Each row is a point on a landscape with many valleys, with its height.
From any point a ball takes the steepest step (drop divided by distance) to one of its 2 nearest points. It stops when none of these is lower. Distance is the straight distance between rows; heights are no part of it.
<50> height 143: [ 92 193  82 114 162  98 112 120  83 129 130 146 193 113  65 126 130 147
  79  87 133 137 138 165 179 124 129  88 110 128 171 177 131 152 139 108
 137 165 111 153  93 210 198 144  89 113 147 103  96 158 123 167 133 164
 166 117]
<398> height 696: [173 120 162 198 108 143 158 151  93  89 125  99 188 124 122 134 131 107
 162  88 114 140 132 112 136 114 158 186 139 133 143  90  94 120 121 119
 100  85 138 166 111 113 172  99 164  61 113 114 115  66 173 108 144  99
 144 105]
<114> height 761: [177 122 159 119 116 130  97 129 139  87 107  91 117 145 129 108 108 154
 100 149 158 126 119  81 133 179 135  65 156  91 137 148 138 131 116 107
  73 108 111 147 125 112 114 123 166  90 164 105  86 113 128 114 142  92
  85 124]
<930> height 264: [103 121  94 166 138  98 133 157  92 115 145 148 166 156 110 128 172 155
 150  81  98 142 127 167 114  82 124 140 147 136 137 149 117 133 140 132
 144 146 128 128  92 116 180 124 107  84 108 114 147  81 127 115 155 157
 123 143]
<159> height 743: [111 126 177 103  97 126  92 124 164  88  91 102 110 151 115  71  82 131
  81 195 148 128 154  92 161 166 126  50 138  69 118 144 150 128 115  95
  65 116  93 132 143 130  78 131 168 135 147  98  74 122  91 110 142 139
  85 125]
<580> height 640: [145 111 173 160 122 122 172 162 100 125 114 104 162 130 120 112 152  94
 150 102  98 119 143 106 145  98 152 192 143 100 108 113  82 116 105 163
 124  70 187 147 139 150 162 101 136  79 142 114 131  80 172  91 128 109
 122 132]
<823> height 43: [168 119 135 103 152 113 139 167 144 102 112 129 199 123  92 138 143 126
 123  73 107 150 151 173 144 117 147 119 126 110 116 149 128 155 142 112
 121 100  85 191 103 108 142 150 121  94 159 120 136 135 118 113 122 133
 144 178]
<445> height 617: [161 119 140 111 147 114 168 154 181 151  95 121 134 139 136 148 123  74
 142 139 140 130 155 127 116 128 107 189  98 114 106 112 111 133 116 172
 144  96 139 164 121 141  98 124 145 150 176 177 159 155  96 118 127 115
 161 182]
<382> height 389: [131 112 132 151 117 146  91 114 105 138 128 118 138 108 169  99 156 146
 134 143 124 120 111 125  79  91 167 133 116 135 154  88 133 125 146 101
 166 104 154  60 116 112 145 118 126 133  66 120 116  62 110 152 135 115
  96 115]
<711> height 251: [112 140 124  80 124 141  73 128 111 135 105 116 158  75 121  94 121 162
  84 147 185 134 117 133 176 155 153  50 104 135 141 161 164 134 135  59
 130 111  67 117 123 157 125 132 109 136 108 105 107 111 123 173 107 113
 126 111]
<1054> height 71: [ 95 103  80 122  60 159 144 155 122  86 137 190 141 107 128  96 140 171
 116 153 123 125 153 116 121 153 111 128 168 141 119 131 118 132 116 136
 127 134  84  95 115  91 154  80 170  99  59 149 147  97  86  96 139 191
  42 103]
<947> height 711: [158 145 122 191 150 101 115  94 115 139 191 105 128 127 107 158 115 108
 136  93  25 116 104 159 112  99 137  94 123 117 155 176 123 116 122 126
 131 176 154 149 150 102 153 158  61 141 184  83 140 153 168 103 123 117
 147 160]
<194> height 676: [149 125  79  81 103 133 146  93 139  88 128  68 140  78  77 151 130 135
  98 127 187  93  87 133 164 206 125 156 123 202 139  97 118 134 131 111
 124 133 119 145 133 174 122 137 167 127 111  99 150 152 161 219  93 160
 156  45]
<631> height 58: [101 168  74 131 103 100 125 114  99 114 154 161 167 113  61 149 125 126
  95  61 135 134 144 162 152 104 102 112 111 156 179 184 125 169 125 119
 115 167 108 154  36 158 204 136 144  99 167 118 128 129  88 155 155 190
 147 100]
<703> height 547: [ 72 111 115 157 112 127 131  94 118 146 146 181  84 133 153 103 134 139
 138 133 115 121 139 132  89 102 107 128 148 134 119 140 122 128 130 147
 151 141 162  60 119 134 151 111 105 154 103 152 165 109  92 108 160 123
 113 121]
<10> height 274: [ 87 169 157  58 145  83  76  86 151 119  69 106 131  99 123  75 103 120
  84 175 132 115 171 114 173 172 144  68 139 107 135 157 116 113 115  83
 112 163 135 160 163 171  93 125  96 130 196 145 103 183 139 163 135 126
 121 149]
<1178> height 500: [ 17 120 191 208 142  87 152 137 105 161 175 159  96 167 151 163 113 128
 185 105 101 157 154 160 101 105 109 140 170 104 104 179 141 130 140 148
 152 176 123 168 153  56 142 133 108  71 113 176 121 118 155  96 173 108
 111 112]
<1161> height 747: [187 112 152 146 102 151 148 135 107  72 121 110 176 121 106 156 139 110
 151 103 132 115 114  94 146 110 159 165 134 155 175 109 145 136 163  80
 113  80 130 155 101 114 138 113 150  59 114 104 110  83 149 135 130 157
 126 112]
<6> height 693: [137 101 133 155 132 122 134 186 161 174 114 188 112 104 150 102 140 135
  99 169 115 182 171 140 103 114 100 109 120  81  86 138 138  82  49 205
  97 109 111 114  68 130  90 110 128 209 124 153 150 172  85  85 119  58
 126 175]
<1144> height 241: [139 143  87 126 148 120 146 173 111 109 121  93 137 132  72 143 152 157
 118  79 168 120  87 141 154 156 133 146 128 171 168 128 112 172 156 127
 109 149 108 175 112 144 160 152 144  78 150 106 132 137 157 173 124 160
 155 114]
<408> height 621: [154 144  71 118  85 126 117 144 124  99 107 159  96  96  95 148 123 180
  93 112 120 124 143 146 102 114 132 134 122 187 171 142 125 110 101 117
 131 154 131 127  85 124 122 108 148 127 151 188 180 100 147 125 158 161
 138 105]
<784> height 408: [ 51 132 158 154  85 153 121 123 106 126 156 155 105 132 148 125 104 155
 176 134 152 122 113 129 112 122 111 146 175 156 160 121 166 151 148  85
 141 150  89 140 117  43 136 161 151  65  98 181 122  89 103 146 177 176
 103  77]
<330> height 426: [145 152 149 187 167 135  69  83 116 162 151 130  64 113 145 122 103 127
 154 186 132 162  72  89  83 152  98 109 112 123 145 118 182 114 128 107
 149 159 134  67  94  99  95 126 117 170  92 133 104 124  94 144 162  95
 118 131]
<356> height 230: [163 135 149  61 122 145 138 129 172 123  94 149 150 184  93 124 102 110
 135 119 142 127 159 117 174 133 128 119 113  65 113 139 138 108 155 103
 117 104 102 158 160 108  65  95 142 139 136 146 136 117  85  73 106 181
  89 163]
<74> height 176: [166 105 137 111 123 140 117 118 155 105 178 138 134 166 125 147 115  99
 182 110 131 122 147 173 125 107 140  91 118 113 135 174 181 137 136 119
 104  97  70 160 113  64 134 141 158  86 159 128 127 117  99  67 140 136
 122 131]
<1101> height 427: [145 138 109  89 168 118 109 145 158 156  85 101 149 107  91 151 143 136
 153 116 137 129  87  88 122 123 156 173  94 155 129  56 117 134 175  79
 176  85 119 161 170 127 119 154 116 122 131 145 126 141 163 186  73 139
 148 149]
<440> height 543: [ 68 153 163 195 157 112 136  97 124 166 192 142  84 164 155 183 102 114
 161 119  67 155 159 157 119 121 127 106 135  99  98 176 146 117 107 163
 133 170 129 144 173  71 132 126  87 112 162 150 145 150 156  84 147  92
 120 137]
<1179> height 478: [111 150 176 179 176 131 107  97 121 148 144 149  75 174 161  89  95 117
 135 188 123 174  99  65  99 172  72 122 139  86 118 142 184  95 113 160
 102 158 144  64 116 123 104 106 102 188  62 134 125 176  81 126 161  87
  79 157]
<1094> height 712: [138 133 103  36  94 140 133 136 172  83 107  85  91 119  72 135  89 117
  71 159 176 107 122 136 161 197  98  99 114 131 121 125  96 124 115 102
  91 129 122 144 143 156  62 106 170 170 165 149 140 169 111 121 118 152
 122 100]
<1061> height 439: [ 74 119 147 140 128 129  59 128 106 139 132  93 130  91 175  82 169 137
  93 135 155 129 114 136  74 113 157  96 121 123 134 100 106 163  90 109
 161 108 158  87 122 157 175 127 117 138  81 132 109  77 117 163 116  84
 161  90]
<1139> height 228: [ 86 146 141  64 153 111  64 121 135 111  82  93 129  99 131  72 112 145
  96 180 175 133 146 122 205 176 150  52 129  97 130 128 146 122 120  67
 109 125  91 149 157 155 105 145 116 144 135 128  96 153 155 169  96 116
 121 119]
<404> height 144: [158 143 134  98 113 158  86  85 150 115 166 111  88  96 105 150 105 142
 142 151 186  78  76 125 118 154  88  94 115 172 147 124 183 122 135  93
 112 146  72 101 133  76  70 158 159 120 149 132 109 118 105 124 121 156
 159  76]
<941> height 209: [131 127  90 104 127 135 120 134  70 129 124 118 191  85 102  95 119 142
  93 113 159 132 110 144 189 148 157  67 113 154 180 169 137 150 150  93
 110 133 114 124 102 170 170 153 108 124 128  82  94 144 129 169  89 138
 165 100]
<665> height 583: [ 95 157 203 151 136 106 128 104 137 173 159 101 110 123 168 143 110  89
 136 110  75 145 159 168 130 126 135 121 144  86  76 159 135 128 111 175
 143 159 151 175 155  83 169 156  91  97 173 139 113 125 134  70 122  91
 141 144]
<493> height 381: [112 141 125  83 163  83  97 140 133 146  76 109 139  97 148  84 120 129
  90 151 155 134 130 136 116 164 147 112 121 136 123  91  99 153 124 123
 170 132 148 150 169 187 117 176  93 182 158 146 133 187 143 191 109 114
 178 152]
<917> height 229: [150 105  96 154 106 152 168 146 125 135 133 206 102 137 154 125 119 161
 186 155 122 134 140  78 121  86 140 181 170 138 120 125 136  80 145 158
 131 124 108  85 144  78  83 104 172 131  72 148 164 129 124 116 134 124
  43 120]
<21> height 544: [193  88  95 121  83 138 140  86 117 106 132 133 130 104 121 119 108 105
  85 144 136  97 116  92  67 114 132 182 130 189 191  99 146 113 132 136
 115 113 180  81  62 137 100 117 125 148  92 120 156 108  93 123 157 147
 145  87]
<661> height 40: [ 84 145 164 104  97 162 119  85 151 101 141 101 113 158 142 123 127  86
 143 124 166  89 111 137 128 139 102 125 144 112 122 134 155 167 122 105
 103 130 113 100 140 118 155 146 140 105 118 134 119 119  84 111 140 137
 142 104]
<53> height 720: [105  94 108  97 128 126 162 156 151  92 143 162 130 187 112 170 166 113
 150  95 144 110 122 161 123 107 107 179 144 156 145 147 115 196 136 159
 134 153 112 151 123 126 153 130 148 110 137 147 170 140 136  95 145 164
 166 132]
<856> height 174: [144 154 170 116 147  65 114 149 135 113  99 139 191 147 105 132 179 165
 104  71  89 184 185 147 150 130 132 115 136  73 106 168 100 123 115 120
 113 133 109 143 113 132 136 102  91  94 148 124 129 150 118  81 161 128
  99 179]
<757> height 506: [165 107 128 170 152 132 158 164 119 158 102 148 154 138 129 145 169 130
 135 108  66 159 144 157 147  95 156 146 123  91  89 114  76 112 104 182
 122 103 152 149 160 135 113 104  95 141 162 108 159 147 178 130  85  84
 129 178]
<291> height 476: [ 42 147 165 144 125 121  57  82 140 139 121  80 108 102 148  89 158 143
  97 158 150 122 112 113  85 143 104  86 120 107 147 127 107 164 108 105
 177 160 169  95 137 182 151 127 104 152  90 135  85 128 146 184 150  98
 128  83]
<79> height 171: [115 144 151  56 135 163 109 137 156 128  95 125 154 163 120 117 113 125
 118 136 190 118 131 143 181 152 143 103 106  79  98 116 164 146 147  88
 112  97  66 132 165 128  81 126 146 134  99 129 103 114  94 110  91 165
 126 154]
<386> height 517: [167  89 107 106 149 149 157 156 172 128  65 107 105 124 155 150 164 129
 117 157 178 111 131  81 152 142 127 194 105  97  85  57 121 107 121 162
 115  83 105 128 140 126  90 106 158 155  86 134 117  86 140 169  92 126
 146 109]
<483> height 231: [ 90  96 104 173 152 108 158 169  90 129 131 189 175 147 157  88 180 171
 166 112 101 140 164 122 108  81 117 163 183 139 106 133  99 106 134 146
 181 128 158 101 161 108 142 114 125  85  47 129 146 105 101  86 127 130
  42 136]
<610> height 159: [126 112 103 103 149 135 152 157 148 123 138 103 157 122 120 138 176 145
 149 100 158 129 107 173 145 131 133 125 105 143 126  97 135 155 148 120
 140 107  74 173 115 119 162 166 138 103 117 138 141 130 122 162  99 115
 177 142]
<310> height 782: [209 142 145 142 108 138 131 106 129  81 129  79 127 115 114 144  79 130
 123 114 161 126 124  94 122 153 146 108 135 142 141 150 158 121 149  83
  71 101 112 146 110  96 108 114 163  79 133 129 111 105 141 112 136 113
 117  95]
<89> height 329: [ 86 112 173 158 167  70 171 152 104 142 105 169 163 168 131 121 198 157
 128  76 108 151 190 110 116  85 105 175 164  85  58 140  78 108 147 149
 147 108 155 113 157 144 158 116 114  83  99 106 153 124 119  87 147 115
  76 153]
<425> height 495: [161 128 175 137 158 139 144 110 128 147  95 169 140 195 168 112  95 106
 149 145 113 141 115  50 123  97 141 181 127  87 119 117 160  95 165 115
 116 108 148  73 158 133 106  94 123 190  88 114 141 132  87  99 128 124
  77 177]
<1031> height 749: [135 158 148 174 121 124 114  99  83 125 159 141 176 125  77 153 106 111
 146  63  11 137 122 182 135  88 180 123 148 105 162 187 138 116  95 120
 123 155 142 154 152 109 159 138  73 112 160  59  99 121 175  89 139 150
 120 131]
<694> height 646: [ 72 114 170 139 151 100 115 146 124 156 147  90 133  96 190  89 150  94
 106 131 110 128 158 155 112 117 132 119 126 108 104 108 101 148  90 162
 159 109 141 164 145 165 180 148  92 164 143 129  99 117 144 126  96  56
 181 158]
<1154> height 423: [122 118 145 175 191 102 162 148 125 159  93 183 147 167 133 151 158 145
 159  74  82 172 168 125 129  56 126 175 135  86  72 123 108  82 139 159
 137 105 161 114 154 132 113 106 126 132 114 116 168 150 140 116 121  56
  68 191]
<1100> height 560: [177 111 121 137 132 118 173 171 145 158  89 135 162 101 141 153 132 110
 121 142  78 139 159 141 152 125 158 169  98 104  81  77 103 120  94 208
 155  88 142 179 122 138 107 122 102 170 177 132 150 157 144 136  79 109
 163 209]
<964> height 784: [ 55 114 107 128 177  94 150 157 156 144 155 102 151 154 142 136 189 132
 101 101 120 154 156 192 133 122  79 115 141 104  86 146 109 150 126 162
 139 147 117 184 116 159 185 153  96 125 123 127 144 146 117 133 113 116
 173 166]
<948> height 756: [ 78 110 114 121 192 129 159 129 160 132 120 154 144 202 129 161 191 124
 162  89 137 151 156 170 147 105  93 155 122 123 107 133 106 146 141 150
 144 159 125 147 162 140 146 130 111 126 119 144 174 128 125 123 126 149
 177 181]
<758> height 654: [172 123  82 169 129 150 153 133 116 140 177 124 108 122 146 180 114  96
 180 122  90 113  81 141 102  83 136 186 127 210 193  93 122 123 157 130
 145 150 177 123 111 135 140 151 135 137 140 115 125 134 178 141 128 122
 173 119]
<175> height 236: [161 136 113 111 155 131  99 102 124 173 155 130 113  96 163 150 118 140
 167 124 122 125  76 132 137 120 134  72  87 142 118 132 170 121 165  73
 162 118 106 101 169 107  99 177  85 176 127 110 119 104 133 128  90 113
 142 174]
<196> height 678: [138 135 122 160 161 128 114 156 109 150 163  72 132 101 175 104 152 127
 145 116  98 123 112 167 111 111 134 102 121 129 118 106  90 119 112 143
 150 118 142 137 155 137 177 157 104 148 120  96  99 119 166 159  99  72
 155 148]
<361> height 592: [170  72 114 151  84 183 173 152 137 103 126  76 122 143 167 117 160 110
 117 152 131 124 142 114 142 158 106 119 140 118  96 128  91 135  81 179
  77  93 155 124 133 171 110  78 155 135  97  83  86 116 166 103 105 103
 133 110]
<165> height 727: [ 98 141 160  61 111 122  97 131 181  70 114  95  87 147 101  94  73 122
  59 183 171 107 146 108 140 174 114 111 132  97 115 143 118 122 102  94
  83 143 147 150 137 163  81 123 178 144 165 128 127 158  91 130 156 149
 117  91]
<800> height 451: [ 21 140 175 181  94 122 134 153  86 158 146 177 119 156 160 147 104 127
 191 131 131 120 124 142 126 128 131 153 156 130 124 130 152 157 148 133
 165 162  92 144 143  64 174 125 131  71  81 168 113  93 153 111 149 148
  82 105]
<1010> height 353: [156 124 118 147 153 135 108 129 116 157 103 150 124 132 179 107 130 145
 125 139 114 142 135 115 126 102 160 102 111 122 105 136 118 105 122 137
 135 112 157  66 139 141 103 116  84 199 110 101 137 125 133 125 117  79
 117 171]
<583> height 679: [159 129 104  90 129 112 152 144 164  81 115 150 144 191  82 169 150 127
 145 106 157 105 129 114 105 110 117 183 143 152 163 154 104 154 154 131
 131 132 133 146 102 111 118 124 158  79 162 154 157 128 127  94 169 209
 115 123]
<966> height 227: [152  96 117 152  63 126 156 173 113  82 123 143 165 141  99  99 132 147
  91 122 125 133 171 125 113 157 123 123 154 129 159 142  90 135  91 161
 101 112 155 142  80 135 164 101 161  58 117 127 145 109 111  91 171 147
  79  99]
<84> height 797: [162 149 138 146  97 141 133 146  77 101 143 145 185 131  64 177 120  99
 124  60  59 116 115 146 130 102 179 145 151 141 168 167 102 128 116 116
 110 120 151 171 136 108 151 128 113  68 178 112 122 130 194  75 158 176
 132 137]
<72> height 189: [140 135 116 117 149 146  88  60 137 154 185 132  75  82 124 144 107 153
 169 112 131  90  52 145 104 112 102  65  88 158 163 146 191 127 163  70
 151 153  85  90 122  87  94 173 114 143 131 104 119  95 109 129  99 117
 164 106]
<195> height 154: [ 66 118  92 170 108 126 150 157  80 120 147 161 181 118 107 122 135 152
  83  88  99 145 141 186 109  91  91 113 144 140 177 157 117 152 123 140
 125 154 117 146  40 134 237 132 125  77 132 107 118 104 109 139 162 173
 137 101]
<141> height 433: [ 90 136 142  72 123 114 114 150 145 148  63 106 143 125 141  97 140 125
 102 137 140 124 173 150 171 160 146 135 120  96 111 112  67 157  99 157
 142 136 157 150 131 188 135 105 109 149 148 154 126 153 142 145  90 129
 156 157]
<231> height 768: [145 179 147  88 103 135 113  91 137 132 122  90 131  95 128 118  66 105
 141 160 143 105 143 149 164 178 142  69 106 122 102 116 142 122 105  71
 129 114  96 147 163 131  80 170 120 159 185 154 113 154 101 107  86 137
 150 136]
<699> height 584: [172 111  87 112  70 141 171 111 149  94 123 147 106 110  92 139 103 103
  78 133 134 102 138 114 118 129 118 185 103 183 165  95 121 114 103 146
 126 104 163 122  71 144 123 105 153 156 140 178 174 128 124 136 137 160
 170  97]
<100> height 633: [159  93 111  93 120 144 154 145 165  80 100 129 108 172 118 143 139 146
 112 144 157 110 111  74 104 121 130 202 147 138 141 108 108 136 165 131
 117 126 140 104 118 103  99 111 173  94 112 125 144 101 146 148 173 164
 106  99]
<370> height 735: [175 104 109 103 143 103 116 118 165 136 127 144  95 143 146 120 138 158
 110 150 130 133 134 121 123 156  96  22 123 107 124 180 147 126 112 152
  67 149 103 121 163 125  64 124 102 184 182  96 143 171 127  87 126 101
 105 184]
<733> height 546: [ 80 182 136 155 125 115 129 122 111 139 131 115  80 171 103 136 102 132
 145 113 104 123 121 125 129 138 132 139 137 135 149 133 103 142 120 110
 150 187 160 123 145 123 160 122 100 107 148 191 106 136 159 129 155 131
 143  98]
<1214> height 424: [188 119 154 170 167 134 144 154 105 163  97 135 125 161 181 132 119 117
 146 165 101 150 106  77 116  94 130 160 124 123 113 108 150 104 126 167
 101  91 156  73 125 145 109  96 120 185  75  80 123 150 107 112 118  55
 101 182]
<678> height 717: [168  96 126 121 138 135 144 141 178 152 125 141  93 127 150 122 147 126
 101 172 127 164 164 120 121 149 100  66 126  98  88 155 123 113  78 188
  64 137 104 114 125 146  68 114 144 198 167 121 109 178 110  89 139  81
 112 185]
<743> height 525: [ 60 159 182 112 120 123 113 131 114 176  91 147 122 119 171  93 128 107
 123 128 115 151 170 101 148  98 195 168 107  89 100 112 107 117 140 158
 198 123 168 107 146 151 163  94  88 115  87 191 107  97 160 124 114 106
 122 123]
<928> height 509: [ 63 172 116 120 130 139  84  89 138 143 125 106  66 134  92 120 123 149
 134 128 148 128  91 133 110 149 113 115 133 133 139 109 130 152 117  83
 143 183 129  99 151 143 147 146 112 150 115 165 115 139 133 192 148 115
 148  81]
<515> height 598: [161 165 113 155 148 127 121 106 114 157 142 119  97 124 124 149 110  95
 171 119 100 118  84 120 114 140 136 155 108 167 166 109 104 142 146 107
 160 166 171 115 154 143 157 145  90 138 149 146 127 158 143 154 131 100
 172 125]
<1194> height 481: [185 110 103 124 187 153 124 139 171 157  80 104 140 118 158 160 161 139
 155 128 160 114 110  80 141 137 143 192  84 150 111  36 120 107 162 145
 148  94 116 137 163 148 102 137 137 142  96 118 122 117 153 202  81 123
 155 124]
<650> height 554: [188  55 119 127 118 139 185 174 182 108  84  98 115 143 153 143 143 123
  99 155 157 139 148  80 132 144 116 159 116 118  81  97 101 128 112 198
 104  86 137 147 117 143  89  96 166 148 108 102 128 127 117 134 108  87
 100 148]
<246> height 694: [169 127  68  68  96 140 147 141 144  69 108  83 114 101  62 142 107 134
  59 127 163 103 121 114 190 192 127 131 128 175 148 140  95 141 113 115
 110 136 152 159 118 191  87 105 157 134 145 117 155 149 158 163 103 154
 160  86]
<1081> height 713: [132 121  79 148 143 150 134 160 117 119 189  83 132  97 162 149 161 146
 123 116 101 107  72 179 116 153 126 101 126 172 128  86 112 137 149 175
 160 151 120 151 144 156 149 179 115 171 131  65 102 138 194 180 100 108
 156 139]
<867> height 599: [ 99 103  94 164 137 121 154 142 105 153 144 179 116 163 141 142 146 102
 151 129  76 112 140 144 116  61 116 176 131 142 129 127  94 114 125 190
 147 133 186  96 111 125 143 111 100 142 117 142 172 129 151 102 137 123
 169 139]
<488> height 661: [123  99 147 133 131  96 165 171 175 170  80 152 131 149 148 142 148 113
 107 136 115 168 200 147 121 116 105 158 116  69  70 142  82 106  88 195
 124 118 132 139  91 137 108 105 151 151 142 180 160 133  98  85 109  87
 117 166]
<413> height 252: [168 136 163  91 104 150 141 133 156 123 119 141 126 176 118 155  98 106
 153 116 132 141 164 134 137 159 148  85 125  84 124 183 140 135 133 125
  91  93  99 147 163 100  94 107 155  91 165 123 133 131 110  54 142 165
  78 152]
<379> height 738: [123 124  67  98  91 145 157 126 110 108 172  79 128  62 142 127 162 132
 106 116 112 106 107 175 160 173 133  72 118 159 128  88 124 170 121 159
 130 110 102 163 135 181 135 159 126 167 155  79 125 167 168 182  83 142
 157 101]
<1071> height 552: [149 127 157  78 163 135 116 130 151 112  58 128 130 212 145 127 110 135
  93 140 136 124 111  69 147 106 121 172 120  83  90  97 130  91 172  96
 111 122 140 106 189 159  99  89 138 161 113 111 122 110 104 131 107 135
  94 179]
<1005> height 852: [161 140 129 170  77 127 153 112  87  94 176 162 131 153  99 147  97  74
 177  99  83  85 102 132  95  85 176 176 146 168 188 158 128 136 103 114
 123 140 193 110 126 112 128 126 131  88 165 119 127 127 180  79 169 184
 137 122]
<913> height 647: [117 164  62  87 110 143 122 136 111 117 122 141  97  85  84 145 136 180
 100 112 150 122  95 167 135 130 116 130 113 168 145 105 125 124 112 111
 124 162  91 119 101 119 107 128 135 136 133 182 153 123 144 158 113 149
 163 104]
<436> height 302: [139 115  78  59 125  93 160 146 111 105 125  99 203  56  78 119 132 112
 120 120 185 103 115 133 177 140 175 114  90 193 116 107 142 142 149  94
 158  71 118 169 128 191 123 152 135 146 139  90 141 146 160 189  39 182
 169 105]
<209> height 134: [128 101  94 129  29 172 144 147  96  73 133 158 161  96 117  91 109 154
  73 162 146 132 163 107 115 183 127 110 160 159 156 133 134 148 115 115
 101 101 119 126  97 108 161  93 173  60  75 135 130 100  89 105 166 185
  53  79]
<378> height 662: [102 152  84  79 104 160 133 107 124 116 135 103 101  70  82 158 134 160
 122 123 181 115  89 155 162 186 118 154 139 191 148  99 130 138 125  97
 101 156  80 150 114 126 121 126 156 123 106 153 126 146 163 206 115 148
 174  66]
<979> height 363: [119 137 136 159  98 156 115 107  78 106 160 139 134 131 113 161 129 157
 149 130 157 126 102 111  81 114 131 127 160 184 191 140 164 178 127  91
 120 167 125 132 109  84 157 134 158  54 137 137 106  97 121 152 196 177
 115  80]
<1089> height 255: [129 139  80  66 119 110 135 121  82 102 131  91 199  71  80 131 126 108
  91 108 171 108 124 156 189 160 160  90 102 174 162 150 123 141 117  83
 127 123 112 176  95 215 169 144 156 150 150  63 120 168 114 192  66 151
 158 104]
<935> height 579: [118 140 176 152 132 115 135 140  97 172  80 134 139 145 146  82 127  98
 143 111  82 147 141  83 134 105 156 192 131  76 107 106  86  95 126 174
 149 115 205 111 143 148 141  92 108 128 105 158 122  95 146 103 128  80
 105 142]
<399> height 308: [129 131 120 186 140 140 128  87 152 165 192 179  78 132 149 136 121 112
 178 156 119 150 130 122  95 100  93  79 116 136 123 153 193  86 126 164
  91 124 128 109 113  58  94 149 142 141 161 123 138 148  75  63 178 104
 112 122]
<787> height 327: [104 151 151  85 146  53  81 102 134 147  82 110 124  65 132  63 112 132
 103 162 125 124 172 105 116 160 139  81 136 118 135 120 119 138  93 113
 151 154 153 153 125 170 118 152 104 168 206 149 104 188 114 177 120 116
 157 132]
<1051> height 313: [176 103 130 158 117 163 108 101 113 136 123 175 123 139 166 144 112 152
 169 163 113 125 104  82  96  93 135 195 137 142 154  86 155 100 170 100
 150 121 143  65 118  92 101 117 157 125  68 142 123  88 141 133 161 118
  76  92]
<1174> height 360: [163 144  88  97 144  78 140 163 134 129 105 114 187  91  90 144 147 125
 155 101 162 132 102 137 132 133 176 123  82 182  99  72 137 138 184 112
 182  77  96 188 150 162 139 184 121 130 160 108 154 170 168 205  55 168
 160 148]
<1095> height 307: [146 137 107 130 130 158 118 135  76 101 140 100 114 150 103 145 137 168
 132 104 150 140  90 124 106 148 115 109 140 172 187 159 130 178 150  94
 109 164 110 120 118 120 163 139 119  76 137 113  94 131 143 160 162 130
 138  96]
<994> height 474: [ 57 155 181  66 114  96 107 150 133 151  72 116 136 116 149 101 135 125
  98 114 138 167 198 141 169 133 146 145 123  67  80 136  96 134 107 173
 157 140 136 159 101 152 153 101 102 101 140 207 122 118 137 115 108 112
 136 129]
<819> height 514: [ 66 124 157 179 122 142 132  93 127 165 155 140  49 151 168 104 107 115
 129 185 138 132  97  88  72 159  58 156 152 102 106 143 146 110 130 159
 117 135 147  40 121 129 125 113 117 142  76 152 143 145  87 100 158  97
  89 109]
<1032> height 370: [117 159 147 222 162 121 102  71 140 180 204 143  77 124 124 134  97 125
 204 160 109 156 108 119  74  95  88  96 101 115 160 141 204  93 132 102
 157 170 144 103  89  53 102 125 123 138 134 163 122 131  82 114 175 108
 102 127]
<63> height 614: [ 92 132 206 177 125  82 116 116 139 183 152 105  82  93 202 100 102  62
 121 151  93 148 160 137 103 118 120 129 122  64  79 143 121 117  93 188
 129 131 136 156 114 111 158 156  99 141 161 130 108 108 111  81 104  48
 152 139]
<452> height 249: [155 116 137 139 110 147 135  98 162 136 194 168 101 121 119 147 117  83
 177 142 131 114 140 149  94  84 105  73 123 119 114 161 175 101 115 137
 104 108  94 123 100  64  79 169 149 130 165 135 132 116  56  76 150 140
 159 150]
<38> height 660: [178 150 109 186 180  80 129 100 126 159 170 132 130 123 121 146 113  76
 149 102  45 132  88 145 102  89 144 141 102 143 147 117 130 116 146 117
 165 153 188 133 124 141 143 167  51 164 178 110 123 175 154 141 146 113
 168 185]
<106> height 499: [157 122 130 111 102 145  99  73 143 101 140  96  84 101 120 147  91 135
  70 153 170 104  94  94  53 133  97 152 141 156 139 112 156 118 136 108
 109 122 135  75  84  98 112 130 179 121 105 124 151 112  98 150 183 144
 132  75]
<271> height 753: [151 130 115  84 107 124 125 107 129 126 141  84 141  64 137 119 107 134
 129 143 119  97 127 173 169 163 138  64 112 145 123 115 138 133 117 106
 124 103  90 171 160 158 114 154 125 172 165 114 134 150 135 156  85 135
 165 148]
<219> height 108: [ 71 142 176 109 129 176 116 111 146 117 121 120 127 166 139 107 142 117
 154 130 176 134 132 133 155 149 118 124 138  84  95 127 165 136 167 112
 131 100  74 103 157  89 146 137 144 107  84 145 100  96 104 110 127 144
 112 125]
<1131> height 292: [108 123 137 147 173 121  91  96 120 153 155 141 127 145 180 143 139 134
 141 111  91 129 139 168 149  95 162  82 112 109 102 152 146 128 153  99
 158 118 105 118 172 111 125 140  64 167 101 100 121 126 137 114 108 108
 128 176]
<410> height 149: [120  91  84 151 101 130 173 178 100 119 123 203 137 143 158  89 166 178
 141 142 109 137 161  87 124 124 113 156 181 136 101 134  93  88 117 152
 117 140 137  90 173 108 134  96 164  80  58 119 160 122 109 101 119 158
  20 126]
<117> height 466: [182 124 146 132 148 155  87  77 119 150 128  93  70  92 150 130  90 138
  87 171 153 122  66 100  97 160  97 129 125 150 140 106 157 133 150 121
 130 148 119  49 122 116 105 130 137 182  89 113 105 129 118 169 162  96
 132 102]
<776> height 659: [141  93  98 191 150 151 160 142  90 157 195 158 116 146 143 156 129 103
 176 125  62 117 102 139 105  47 128 165 140 189 151 100 119  78 141 166
 145 160 184  86 107 121 135 122 122 158 105  93 147 123 180 112 134 118
 140 122]
<744> height 596: [132  89 122  82 140 154 145 147 151  89  91 168 134 208 126 123 137 166
 116 139 147 121 140  76 148 116 123 181 144  90  93 106 126 129 170 142
 119 116 110  89 162 114 112  90 171 123  87 108 130  99 123 126 121 181
  55 123]
<113> height 100: [ 78 158 160  92 102 167  82  83 151 101 145  90  94 132  88 123 104 111
 131 153 195  72  91 128 142 156  95  97 131 111 117 144 158 114 139  68
 101 129  90  96 148 104  72 148 160 125 134 121 112 123  69 110 139 166
 139  74]

Call two points neighbours if one is among the 2 nearest of the other. Go from one point of each pair to the other, from neighbour to neighbour, staying as low as possible. Name the highest point that can't be avoided.
<1139> and <941> -> <711>
<823> and <410> -> <89>
<74> and <661> -> <413>

For each start below, name every point that the ball comes to, in order.
<310> -> <1161> > <398> > <580> > <935> > <743> > <994> > <141> > <493> > <787> > <10> > <1139>
<650> -> <386> > <1194> > <1101> > <1174> > <436> > <1089> > <941>
<867> -> <703> > <819> > <1179> > <330> > <1032> > <399> > <452> > <74>
<583> -> <100> > <744> > <1071> > <425> > <1214> > <1010> > <1131> > <175> > <72> > <404> > <113> > <661>
<165> -> <1094> > <246> > <194> > <378> > <913> > <408> > <699> > <21> > <106> > <117> > <330> > <1032> > <399> > <452> > <74>
